Points, in no order, along strands that fork and pass close to each other.
Points whose rows are less than 91.1 apart are linked; no others are. Some points are linked to none.
kal: [  6  23  -5  10 -34  27  25  28  11  29 -19  24  30  18   0 -16   3 -10
  -3 -17  36  46 -40  26  21 -25  18]
vam: [-39 -44  17  -7  30 -30  -2  -8 -12 -16  27  -3 -50 -13 -28  -3  17 -13
  34  18 -17 -27  -2 -40  12  20 -16]
fil: [-21  -5 -34 -34  -3  18 -23  10  28  -9 -34 -53  15  39  37   4  -5  25
  17 -37  26  44 -16  -4 -11   2   5]
disat: [  4   1  32  -8 -24 -10  -3  10  -9  -1  40   1 -50 -73 -41  -3   2   0
 -39  12   1  -9  53  -7  24 -31  -2]
Mus: [  1 -21  17  -9  -5 -12 -36  -9 -13 -47  19 -36 -24   2  -1  -7  21 -63
  13  -7  14  27 -24  -5   7  11   0]
Firog: [ 23   8 -19 -10 -11  -2  11 -10  20  21   8   9   7 -19  14 -20   5  64
  42  18  15 -13  17   9 -35  17  -7]
Mon: [ -3 -10  34 -16   0  10  26   5 -15  -3 -11  20  19  10 -33  -9  11  -3
 -16  15 -40 -46 -43  -9  31   7   2]
vire: [ 10 -30 -28  -9  -1  18 -26  16  20 -50 -10 -20   3  21  36  18 -10 -32
  29  -8  -4   1 -36 -15  -4  16 -51]
Riku: [ -4  33  -6 -11 -20  49 -10 -19 -25  41  33  -5 -21 -20 -23   0 -25  17
 -54  -4   1  21  49  25 -46  16  16]
sefo: [  5  16   8  36 -12  -8  15  28  15  27 -11  32  19  29   6  -2  11 -27
 -35 -20  50  38 -11  10   8 -31  17]
Dibiv: [  9 -11 -29  21  -7  35  17  48  22 -36   2  32  29  12  -7  10  -2 -27
   2   0 -35   7 -18 -39  28  11 -45]
par: [ 10 -16  -2  20  15 -40   6  27   3 -50  19  51   8  56  -7   7  28 -30
  -3  -7  24 -10 -24 -40   4 -11 -11]
lepas: [ 11 -15   9  24  -1 -12 -15  42   9 -64  15  16  13  29   3  -3  36 -35
   0  -9  30  13 -10 -39   3 -10 -15]
Gizo: [-39  -4 -17 -34   8   5 -21  12  35  -7 -29 -37  10  66  32   5  16  21
   7 -38  40  42 -16 -31   2 -11  28]
Salo: [-30  -5  32 -12 -19  16   9  13  -1   7   6 -27 -36 -21 -34 -25  29  24
 -15  -3  39  31  -1   8   0 -14  39]
safu: [ 15  11  17 -26  34 -50  19 -30  -3  -2 -18  44   2  49   6   5   3  20
 -28  21 -13 -39 -38   3  22 -28  24]
lukot: [ 28   4  16  16  10 -31 -24 -24  -9  17   8 -11 -14 -36  32  22 -17   5
   0  14   7 -30  43  11 -44  -4 -10]
koti: [ -3 -13 -31 -58  10 -20  23  -1  23 -13 -18  22  -3  57  28  22   7  29
  -3   2  13 -28 -36 -33 -10 -27  15]
Lataf: [-25 -16  -3  10  -4   9 -10  32  16 -29  -3 -42 -26 -49 -11  24  -6   3
  -3   1 -14   5  42 -32  -8   3   0]
zos: [ -6  -9 -47 -35 -10  30 -15  13  29 -21 -38 -43  17  32  50  20 -21  -8
   7 -29   7  33 -21   1  -6  -3 -17]
kad: [ -1   3   8  15   6 -17  -4 -18   2  24  18   1 -15  21   9 -29  23   0
  20   1  51  36  -1  17 -29  12  17]
sim: [-28 -13  50 -12  38 -15  -1 -45 -35  51   2   6 -61 -15 -28   6   2  45
 -21  19   5 -35   6  25 -22 -16   8]
fizeg: [  5  13 -27  13 -10  16 -11  13   1 -25  -7   2  34   6  17  12 -40 -59
   6  -7 -46  36 -10   0   9  31 -32]
sur: [-11 -19  31  -9  23  -3  -1  -9  -1 -11  -5 -20  -6  18  14  -5  19  -7
  27   7   4 -30 -47  -4  18  -2  23]
Muvu: [ -2  43 -42   1  -6   8  12 -20  10  43 -21  -2  47  28  -8 -16 -38  53
  13 -17 -24   5  35  14  12  -1  40]
zelis: [  8 -18   8 -48 -16  31 -13  13  10 -55  -9 -32  -1  -4  23  -3  20  18
   9  12  10  -8 -41 -13   1  -7  -4]
Fipe: [ 19   3 -17  13  -7 -16  18  -1   5  18   4  45  30  28  -3  -6  -6 -37
  19  -9   0   1 -26   2  11  12 -18]
kogas: [  6  -8  21   4  14 -36  -4 -16 -13   3  19  25 -20  33   4 -31  32   9
   8  11  62  -1 -26   7 -32  -1   4]
lefo: [ 10 -27 -25   2   2  26   2  29  26 -42  -4  16  15  29  24  17   3 -21
  14  -5  -4 -17 -32 -32  15 -12 -38]
natas: [ 14  39 -41 -22  -8  -2  20 -18  14  35 -29  -1  35  25  12  17 -30  45
   4 -14 -27 -18  23   5  11 -19  44]
guniv: [ -6 -24 -40 -19  19 -11   0  -3  38   1 -22  -8   2  26  58  26  -6  24
  53  -5  12 -25 -25 -19 -11 -15  -5]
Gir: [-18 -29  36  -8  10  -2   1 -21 -33  41  23   4 -76 -28 -36  10  11  24
 -34  -4  34 -17  10  31 -20 -24 -15]
pasel: [  4 -19  11 -39 -21   9 -37  -6 -14 -43  23 -44 -43 -26  -7 -17  13 -45
  11  -9   9  43 -23  13  21   4  -7]
Dirof: [-16 -10   2  -9  -7  46 -13  23  16 -22 -36 -55   9  -5  31  27 -13  -7
  -4 -17  -4 -16 -15  -9   9 -26  11]
seb: [ 27  -9  12 -39 -41  20   9  21  -3 -37  -2  -1   5 -28  -3 -16  20  40
  -2  19  26 -29 -23 -14 -10  -9 -10]
Derag: [-14 -23   4 -33  12  16  17   7   5 -43   6  10   4  48 -14 -15  15  -3
  17   6 -33 -15 -58 -30  12  23  -2]
gatad: [ 19  31  23  -3 -37  11  -1  18   0   7  -6   6  22 -16  19 -22  11  16
 -47   5  54  21  10  13 -10 -33  23]
lukos: [-20  -5  -3  16  18 -13  -7 -19  -3  48 -19 -29   6 -19   9  30 -35   3
  15  -7 -24 -40  46   1 -33  16  -9]
bufo: [-25 -20   1 -37   8   5  -5  15  12 -42  -4 -24  -2  64   8  -6  12 -11
   4  -9   7  21 -39 -23  -8  20  12]
tupu: [  4  10 -39  22  24 -38  24 -22  33  46 -13  19  34  22  30  22 -13   0
  33   2 -24 -28  13  -1  18  -7   6]
kav: [-11  11  -1  12  13  10   0 -19  -7  53  19  -1 -18  29  -6 -24  12  37
   3 -13  47  27  21  28 -38  15  31]
suf: [ 45  20 -60  -5 -10 -24  34 -17  19  32 -15  51  14  33  20  36  -5 -27
 -17  -7   0   4  -1  -6   8 -38   6]
Lema: [-40 -11  -6  -4  -8  16  -2  27   8 -27  -2 -56 -35 -29 -21   8   1  16
  -8 -12  -5  43  37 -16   1  12  18]
Vuz: [  8   1  45 -37  29 -25  -3 -49 -36   8   1  16 -36   4 -11  -7   2  54
 -26  32   3 -45 -16  23 -28  -2  15]
fol: [ 30  10 -19   4 -47  21   1  35 -25 -46  13  39  26 -18 -27 -25   7 -16
   2   2  -5  30 -15  -5   6  21 -54]
kipe: [ 20   7 -12   1  20 -35  10 -18  13  17   4  13   9  -8  24  -6   0  52
  41  24  -2 -41  12  -6 -23   9  -1]
sasaf: [  4  -4  40 -31 -11 -12   1   7 -11 -26 -20 -14  -8   3   2  15  -4  30
 -68   9  16 -32  15  -8 -41 -27  32]
Kepo: [ -3   0  21 -10  24   4   4  -6  18 -18   8 -16   5  -1  16 -30  39  24
  49  22  -8   2 -37 -15  33   2  39]
Gerot: [  4  18   4  19 -22  23  16   9 -20  39 -13  28  22  15  -2   6 -27 -29
 -41 -17  15   3 -13  36  -7  -6  -8]
nomop: [ 33  -5   2 -10 -48  24   3  19  -8 -35  14   8   9 -37 -17 -29  22   7
   9  14  16   7 -25  -1   9   0 -23]
fibi: [ 30  24 -20  -2 -21   6  -7 -22 -15  11  37  24  -1   2  -8 -21 -24 -22
  -2   6  -7  35  20  23 -33  50 -24]
sebe: [-42 -37   4 -30  14  11  -3  11   9 -48  -4 -43 -25  35 -10   8   4  -4
   7  -8 -20  10 -17 -29 -12  29  14]
zit: [  4   4 -29 -13  -5  -4 -24 -19  -9  -9  13 -30 -19 -33   9 -12 -23 -35
  35   3 -29  58   4  27   1  45 -36]
Kek: [  1  10  13  -2  10  11  -2 -42 -18  72  -1  -3  -4 -23 -10   2 -21  31
 -10  12 -18 -33  21  34 -23  10  -6]
gapo: [  8  25  10  -2 -20  18 -11   0 -15  14   8  -3   6  -2  -3   7 -18   9
 -64  -7  21   9  41  16 -47   3  18]
Tiv: [  1  -3 -10  15  16  -9  19  11  31 -10 -15  10  20  37  23  29  12 -23
  -8  -4 -20 -17 -14 -26  39 -36  33]
nemum: [  8  17  -3   9 -28  17 -19  13 -20 -11  -7   4  16   2   3  -4 -26 -69
 -12 -19   2  43 -16  19  -5  21 -10]
Mam: [-54 -35  15  -7  47 -15   7  -2  -9   6   4 -15 -37  19 -22   2   9  -1
  28   9 -15 -33 -18 -33  -1  27  10]
Gesog: [  5   4   5  -6 -12  18   7   7  15 -15  11 -15   2 -31  -5 -36  32  37
  42  22  -1  45 -17  11  23  13  25]
nivi: [ 22  32  11  20   7  13  11 -16  -9  49  -9  42  16  35  -3  15 -18  -3
 -78 -19  11   0   4  50 -19 -21   8]
nivu: [ -2  14  24   1 -22  20   7  -8 -28  23  14  19  29 -34 -48 -21  -6 -29
  -2  27 -51   8   6   6  33  34 -16]
Barib: [ 23   5 -47 -15  -8 -22  28 -12  12  45 -23  42   7  51  20  33 -18 -10
 -31 -16  20 -13 -10  16  -8 -34   3]
baga: [-36 -25  -5 -19  28  45   2  25  22 -44 -10 -37  -7  35  -2   5   3  16
  16  -3 -62   8  -5 -29  17  19  15]
teka: [ -1   1  12 -38 -19   0  -3  -5   1 -28  32 -13 -23 -43 -40 -16   2  -1
   6  21 -57  25  25 -15  22  31  -1]
zodin: [  1 -10 -60 -25 -21  11   4  16  35 -15 -31  -3  20  43  43  39 -27 -30
  -3 -24   0  10 -19  -7 -13  -1 -20]
kupa: [ 12  -2 -18 -31   0 -32  18   2  19 -16   5  35   2  72  11   1   8   1
  -7  -2  34  -4 -30 -19 -26   0   8]
ralo: [-31 -14  -4  26  21  25 -13  19  20 -10  -4 -62 -27 -60   5   4  14  22
  53   1 -16  41  22 -13  34   1  13]
dudiz: [ 27   1  24 -13 -10 -15 -22 -27 -29   9  -9 -28  -3 -43  18  19 -22 -17
 -11   5  -3 -52   3  20 -12 -11 -17]
rebe: [  6   9 -39 -14   3   1 -21   7   9 -34  -5 -35   8  -8  35 -11 -16  -7
  18  -2 -33  76   2   9  -8  37 -17]
dudu: [ -7 -19 -16 -20 -39  -3 -19  13  -7 -18  42  -4 -65 -48 -23  -7  -2 -26
  -6 -12  24  43  22   8   8   6 -36]
Posa: [-18  14  -4 -17 -23  14   3  -3   1  31  33  -3 -28 -78 -34  -4 -18  21
  -5  15 -31  20  62   0  12  11  -5]
Modim: [-11   8   8   6  27  -6  18 -20  -5  50   3  28 -13  47   4 -13  10  52
  -4  -6  48  -5 -12  31 -33 -12  20]
mipo: [ -3  51 -22  24 -14  27  14 -13  -2  56  -5  11  38   9   0 -27 -30  20
  -6 -15 -14  30  24  35   1  14  37]
Pof: [-27 -25  44  -7  14   2  -3   3 -12 -11 -29 -45 -22 -25  -1  35   4   4
 -24  -7 -19 -52   0  -8  -2 -23  25]
Rike: [-30  -4   3  31  15  -7  13 -11  -3  50  -1   7  10  15 -19 -14   0  -4
  23  -1 -16  -4  10   8   4  28   5]
zino: [ -2   4  -1 -15 -25  16  12  -4   3   8  24  -8 -14 -48 -26 -18  -5  24
  10  22 -25  14  32   5  -3  32  -6]
teno: [ 12  12  15  18 -26  20 -17   3 -39  11  28  28 -14   1 -34 -16 -13 -61
 -31 -23  18  38   4  25 -13  19 -18]
sota: [  6   7  26   1 -31  -4 -20  13 -13 -42  19 -19 -25 -67 -26   5  10 -26
 -36   7 -11  -3  30 -15  27 -20   7]
Kepa: [ -1  20  24  26  24  16   9 -22 -13  51  -7  32   3  29 -14  13  -9  36
 -79  -5  18   0  21  42 -31 -26   9]
rusal: [ -4  -7  22  23  11  -4  14   9   4  15 -11   0   4 -43  -7   2  12  28
  11  17   3 -39  10  -6   7  -9   3]
Betap: [-31   0   8  -7 -37  33   7  27  -2  -4 -11 -40 -21 -30 -30  -5   6  19
 -27 -12  15  27  14  -1  -2 -10  31]
gola: [ 33  22  13  38 -31  -1 -16   7 -35  -8  15  37  11 -39 -10 -14   1 -22
 -48   1  37  -1  19  20 -16 -14 -20]
leteg: [  4  -1 -66 -18 -20  -2  12  -1  21  24 -27  16   7  51  26  27 -34 -16
  -1 -30  22  -3 -15   4 -24  -1 -14]
zemog: [ -9 -35   7   7   1 -16 -13  23  -1 -54  19   0 -25  12 -10 -13  41 -17
  25  -2  46  14 -20 -35 -12  10 -18]
Suz: [ 33  -4  13   7  -5 -14 -12 -11 -16  13 -33   3  17 -22  35  18 -17 -10
 -27   0  33 -53 -16  31 -12 -41 -26]
Fab: [ 19  27 -72  -4  -3   6  25  18  50  -7 -11  14  32  24  34  35 -14   3
  12  -2 -33  22  21 -35  26 -26  16]
bup: [-47 -20  13  13  22 -17  24   7  -5  15 -27   1 -13  36 -23  20 -10   7
 -40 -15  -4 -36   6  -8 -27  -4  12]
pudof: [ 18  -8   8  31  -2 -30  -7   5 -23  -1  18  44  12  41 -12  -5   6 -58
   6 -18  21  -1 -21   8  -2  14 -35]
vepu: [  5   7  14  17  30 -10  18 -35 -12  61   3  28  -1   9   8 -18   7  57
   4  14  35 -14 -10  45 -21 -15  -1]
kar: [ 19  10 -17  10   5 -24 -21  -9  23 -10   8 -23  13 -23  43  -3  -2   7
  53  19   7  19  21  -1 -12  16   0]
zanen: [-18   8 -33  -7   8  10  18   3  31  14 -18 -10  29  25   9  -7   6  67
  44 -12  19   4  -7  -3  14 -17  36]
kevi: [ -1 -25  -6 -12  23  45  -8  37  33 -75  -1 -29  -1  21  20   3  12   6
   6   8 -42  33  -4 -35  14   9  -8]
Mebu: [ 14   5  34  54  18 -26   9  10 -16 -11  23  47  17   1 -38 -24  29 -24
   1  21  -4  -2  12 -22  24   6  -7]
selel: [ 28  11 -30 -24 -26  17  10 -12   2  26  12  10  12   1   7 -24 -13  41
  29   9   5   9  -3  26 -33  36 -13]
gok: [ 15 -14 -12  -4  -3  21 -45   9   3 -62  -4 -48  -4 -26  39  19  -9 -41
  17  -4 -16  17  -3 -13   5   7 -29]
pusar: [  8 -12  31  12  18 -20 -16 -23 -13 -16  10 -10   5  -1  14 -16  21 -36
  32  10  -3 -28 -42   5  32   4   1]
bisis: [-22  28  -2  -3 -22  40   5  -9 -16  46  27  -9 -27 -42 -42  -6 -23  25
 -28  -7 -19  27  71  11 -16   9  24]
Kupos: [-44  -1 -36 -34  22   4  10  -8  16  12 -45 -20   7  69   0  14  -2  48
  12 -36  15  -6 -24 -24  24 -39  63]
fovu: [ -8  16 -10  12  27 -18  38  -7  17  37 -27  19  17  15  10  -4  14  62
  17   1   6 -26  -1  -1  18 -35  46]
rimum: [-22  -7 -21  22  16  -9 -21  -4  17   0  16 -46 -29 -61   9  -3  -1  -2
  54   3 -18  55  37  -1  15  22  -5]
Firov: [-56 -20  19  -4  35 -13  18  -5 -14  18 -15 -12 -25  22 -23   0   1  18
  -2  -1  -6 -41 -17 -12 -11   9  27]
viraf: [  0  13   6  -8   2   3 -13 -38 -19  60  10 -16  -2 -36  -5   4 -28  15
  13  14 -36 -16  53  20 -23  28  -7]
zalol: [ -5   4 -37  -6 -23  18  14  28  19   1 -10   7  21  37   4  -4 -18  -3
   2 -20   0  57 -22  11 -13  25 -15]
kebu: [-13  14 -35   3   7  23 -14  19   8 -26 -19 -30  27   1  26   8 -35 -22
  11 -13 -56  60  -3   4   7  40 -18]
manib: [-28  -3 -32  17   3  24   8  22  17  -2 -12 -31   9 -24 -17  -9  -3  59
  44 -14  -7  40  27  -9   1  18   2]
dap: [  9  23  18  18 -25  25  12  20 -19   2  -1  32  46 -30 -27  -9 -10 -40
 -17  11 -43 -11 -10  -3  39  11 -22]
vago: [ 47  18  24  40  10 -23 -23 -26 -19  21  15  20   6 -50  21   1  -4   2
 -15  22  20 -29  40  25 -12 -19 -24]
tamu: [-15 -11  28   1   1 -21 -11   9   2 -17   8 -43 -34 -52  -8  29  -4   2
 -13   0 -19 -10  70 -29 -23  -9  26]
nas: [  7  11 -37 -45  -2  -9  10 -22  16  28 -33 -11  21  44  33  27 -25  20
  -1 -27  -9 -32 -10   3   6 -26  36]
Zeki: [ -7 -22  26 -31  -8  28  13   8 -20 -21   6   2   0   9 -48 -14  13 -10
   6  12 -38 -26 -46 -20  27  30 -14]
netem: [ -1 -24  17 -44   0  33 -29   4   7 -48   7 -45 -23 -12  13 -16  28  -4
  33  11  -7  37 -43 -12  26   6   3]
vipog: [ 13   5   4  35   6   2   1 -17 -26  64   4  55  22  -6  -8   5 -23 -19
 -38   4  -3 -31  21  27 -11   3 -54]
rur: [ 21  21  -9   6 -58  21 -24  17 -57 -44  18  31   7 -43 -39 -16  -3 -52
 -16 -16   2  22  -4   7   9   0 -49]
nif: [  4  13  13  -8  -2 -13  -2  -4  -3   4   0 -14  -7  11  -4  13 -16  18
 -50  -5   4 -14  53   2 -56   5  25]
rovev: [ 41  19   2   1  -5 -11  -1 -31   1  38 -31  23  17   6  42  12 -15  20
 -44  -2  38 -23  -8  47 -12 -51  -5]
vezum: [-18  -5  57  14  46 -35  -4 -14  -5 -12 -12 -24 -17 -13   2  19  11   7
 -21  13 -16 -36  15 -14   4 -19  38]
zup: [ 17  20  22  20 -12   2  14  12  -6 -14  -4  30  40   2 -18   0   2 -28
 -25   7 -30 -27 -20 -12  40  -7  -6]
lor: [ 19  14 -10  15   9  -3  27 -28   8  64 -25  38  23   0  16   9  -6  47
 -21   6  16 -35  -1  45  -3 -38  -9]
bida: [ 19  26   6   3 -19   8  -1 -14 -21  19  25  31  27  -8 -21 -32 -15 -32
  15  12 -36  24  10  12   4  46 -25]
piv: [-12 -22  26 -20   6 -11  17  13 -17 -33   5  14 -11  24 -23  -4  20  11
 -23  11  20 -36 -31 -19 -18  -5   4]
bas: [  7  -9   0  40  -9  20   8  47  -2 -35  17  38  32  -1 -32   1  15 -41
  23   0 -32  14 -11 -36  38  19 -46]
Pizo: [  5  -9 -37  -1   9 -20  -9  -8  26   7 -10 -17   3  16  46   9  -9   4
  56  -5  13  -7 -10   3 -22  14 -16]
Fov: [-33   7 -23 -29  21  -4  24 -22   0  34 -39 -11  14  61  -7   7 -19  38
  12 -30  -9 -30 -22   0  22 -21  54]
Zum: [ -8  17 -18  29 -16   3   2  19  14  32 -30  10  20  21  30  21 -21 -47
 -38 -32  42  17  -3  22  -7 -27   9]
pir: [ 46  18  28  32 -15  -4 -17 -18 -47   3  13  43  15 -44 -13 -11   9   2
 -40  12  15 -30  23  32  -1 -26 -41]
Teser: [ 13 -10   5  23  17 -48   4   6 -23 -11   2  61  12  57 -25  10  12 -43
 -19 -20  20 -35 -24  -5  -1 -11 -34]
nunev: [-25  -5 -16  42  19  20  -3  16  25   5 -13 -30  13 -13  19   8   0 -21
  44  -6 -24  15   1  -8  27  13  -5]
gidi: [-29  -3  43  18  24 -26  -1 -10  -4   0   8 -33 -26 -22 -19  15   6   3
 -12   6 -18 -11  51 -18  -6  -3  46]
Dig: [  3 -15   3  11 -19  23 -22  37  -3 -43 -11 -18   5  -4  10  21  -6 -55
 -29 -13   2 -22 -18 -10   8  -6 -30]
lini: [  2  21   4  21  10 -10  28   1  14  30 -18  13  29 -13   6   8   7  42
   3  10 -22 -33  10  -1  19 -21  27]
Kemez: [-31  -9 -21 -38  20  14   5  11  23  -3 -26 -12   0  69  24   5  21  27
  10 -26  32  13 -38 -34  19 -27  42]
bubi: [ 16  19 -25  36  -8   0  34   7  11  43  -5  50  38   7   5   1 -11 -24
  13  -1  -9  -5 -13  10  30  -7 -20]
nok: [ -1 -21 -24   4  35  23 -17  32  46 -61  -2 -20  13  39  47  15   4 -11
  23  -4 -32  29   1 -36  15  -1 -10]
fakub: [-13  -6 -27  25  28 -30   9 -15  17  35 -17  -3  11  24  23  35 -24   1
  27 -12 -15 -47  30 -12 -24   3  -6]
sulan: [-12   4 -46 -17  -4  20  17   6  20  -4 -20 -16  21  12  -7 -22  -7  86
  38 -15  -6  30   7   1  -7  19  11]
neno: [  4  15  41  -1  29 -27  22 -25  -9  14 -28  30   4  54  -7   2   2  -1
 -54   3  -9 -14 -28  26   9 -29  36]
Mer: [  3  36 -13  11 -35  39  18  10  10  33 -10   5  32  -2   4 -29 -12  14
  11 -12  11  45 -17  35  11   1  19]
Vefas: [ 12   0  40   7   1 -14   4  -7 -17  18  15  -1 -27 -64 -24   0  14  25
 -21  28   5 -20  36   5   4 -25   9]
Bevi: [  3  12  -3  14 -47  23 -16  10 -49  -7  30  31 -21 -46 -48 -11 -18 -64
 -27 -15  11  29  15  10   3   9 -44]
tofe: [ 22 -14  17   6   9 -11 -38 -15 -15 -34   7 -29  -1 -40  15   0  19 -32
  40  12  -7 -33 -18  -6  24  -8 -18]
zura: [ -4  -1  47  47  40  -3  -4 -29 -23  38   1  28 -20   9 -31  21  -6  -3
 -75   7   3 -10  32  30 -24  -7 -17]
kog: [ -8 -12 -23 -16 -17  -5 -12  -2  -7 -14  37 -13 -45 -49 -24 -13 -12 -33
  18  -5 -16  56  12  13  19  30 -40]
Rez: [ -9   5 -32  31  32  -2   7  -5  37  16 -10  -5  34  16  33   7  -5 -13
  52  -5 -31   2   1  -7  30   8   8]
lat: [-29  -4   9  58  26  15   2  22  22   7  -6 -34   7 -36  10  11  18   1
  36   9 -17   5  24 -14  28 -10  26]
Kapog: [  5   9  19 -18 -22  15 -10  11  -3 -45  21 -27 -10 -61 -22  -2  -5 -19
 -12  19 -53  12  26 -18  33  11  11]
pama: [  0 -30  16  -1  14 -34 -18 -13 -36 -24  20   5 -34 -15 -25  -6  27 -17
  10   5  18 -40 -11 -10  -5   3 -26]
Bopo: [-15 -12  15  -9  -4  26   7  16  13  -8 -31 -28  10   4  13  27  -7  -6
 -19  -7 -20 -45 -25  -9  12 -19  15]
laf: [-13 -21  32  -9   9 -23  -4 -18 -25  10  44  16 -71 -27 -44 -12  27  14
 -13  10  39  -4  10  10  -7 -17  -3]
tusi: [-12 -24   6  -9   0  34 -14  -4  -4 -12  -8 -31  -6  -4   3   0   3 -47
  32  -5 -29   7 -48  11  29  24 -20]
Setut: [  2 -35   3   1  11 -40 -22   9 -12 -47   9  -1 -22   9   3   6  17 -15
  24  -1  34 -39 -15 -31 -23   2 -29]
namaz: [ 14   3 -16  16  -2 -16 -26 -11   8  -6  14 -37 -17 -63  29  -7  -6 -12
  48  16   0  22  32   1  -6   8 -14]
Revu: [ 27  -8   3 -16 -15 -13 -35 -22  -5 -19  16 -39 -29 -72  22  -2  -5 -17
  35  12   4  -8   9  10   1  -1 -11]
kesi: [  6   4  13  38 -22  -1  -9  28  -8 -17  10   4  -6 -21  -6  -3   6 -39
 -36  -4  43  21  25  -5 -23  -8  -4]
susag: [ 10  16  47 -34   1 -27 -16 -11   0 -25  -8 -26  14  24  26   5   6   6
 -53   6  14 -14   6  -6 -20 -20  47]
fami: [-34 -15  29  36  31 -18   9 -12 -19  38 -11   8 -19  10 -27  26  -7   2
 -53  -5   2 -32  40   7 -40  -1 -13]
kazib: [ 24  -2 -11  -5   2 -33  10  -2   4 -10  21  44   5  48  12 -22  17  18
  10   8  54  -3 -17  -5 -28   4  -6]
ganop: [ -9  16 -14  11  -6  39  11  22  19  -7  -8 -27  18 -40  -7 -30  15  51
  34   8  -5  64   9   5  25   7  23]
gisar: [  5  -1  20  16  10 -27 -10 -16  -8  -3  30  -5 -11 -16 -10 -24  20 -21
  28  21 -18   2  10  -6  16  23   5]
soron: [ -7 -12  46  -9  -7 -16   1   3  -8 -14  32  -2 -46 -33 -28 -32  47  12
  -2  17  37  11  -1  -3  13 -15  31]
detif: [ 11  21 -33  41  18 -25  34 -17  19  71  -7  46  28  20  12  17 -16 -17
   9  -2  -7 -15  13  16  19 -12  -8]
fud: [  7 -21  -4   0 -31   1  -7  14 -12 -20  26   4 -38 -31 -29 -10   8 -15
 -10  -2  39  21  10   4 -21   8 -31]
dabod: [ 26   6 -27 -16 -31  17 -10 -13 -10  14  37  17 -11 -11  -6 -26  -9  22
   5  15  22  29  13  23 -46  35 -28]
Seru: [ 23  12  27 -41  23 -35  16 -31  -7   0 -17  34  -3  35   6  -6  -2  59
 -26  22  -9 -52 -21  13 -10 -13  23]
tel: [  5   2  14  46   2 -11   4  23  -6  -8  28  38  26   5 -37 -20  22 -47
  19   6 -20  11  -4 -21  33  31 -26]
til: [ 15  23  44 -14   9 -31  -2 -14   1 -13  -4   1  17  35  10 -19  13   2
 -40   4   0  -6 -12   5   6 -15  45]
Bape: [ -3 -15 -45 -55  11  13  16   3  37 -17 -26  -2   7  36  41  30   1  44
  31 -10 -14 -38 -34 -30   5 -29  17]
naze: [  8  -4   9  -1  20 -37   4 -34   1  11  23  10  -1 -23   6 -18  12  27
  48  42 -10 -34   6  -8  -3  28  -4]
zele: [ 17  21   6  19 -17  10   6 -10 -25  42  -7  48  37 -24 -19  -6 -25 -21
 -25  16 -19 -35  -2  19  13  12 -44]
gobe: [ 10 -15   1   6   4  -5 -44  11  -6 -71  17 -36 -13 -16  10   8   5 -67
  15   0 -23  34   5 -20  18  15 -15]

Follow the links from the first point to the second, and from the first to the third. Name the last point that the two ways share.
Fipe; manib; Kek | tupu
naze; Modim; lini | pusar
Kepo; Fipe; Pizo | namaz
nivu; kar; zanen | pusar

A fork is a point with three links, a tip a point with one. Leave the first point through the second and follow the links. Name the first fork or tip that comes.
nomop; seb | Mebu
Firog; selel | dap
Kupos; Kemez | suf
bup; Firov | tupu
zup; Mon | nok
lor; vepu | namaz

A fork is a point with three links. Follow the links from the first point to the second and name the forks in between, in order.
bufo; dabod | dap
naze; ganop | pusar
rusal; rimum | pusar namaz
Bape; gisar | namaz pusar
kogas; nunev | namaz
Setut; Kek | tupu
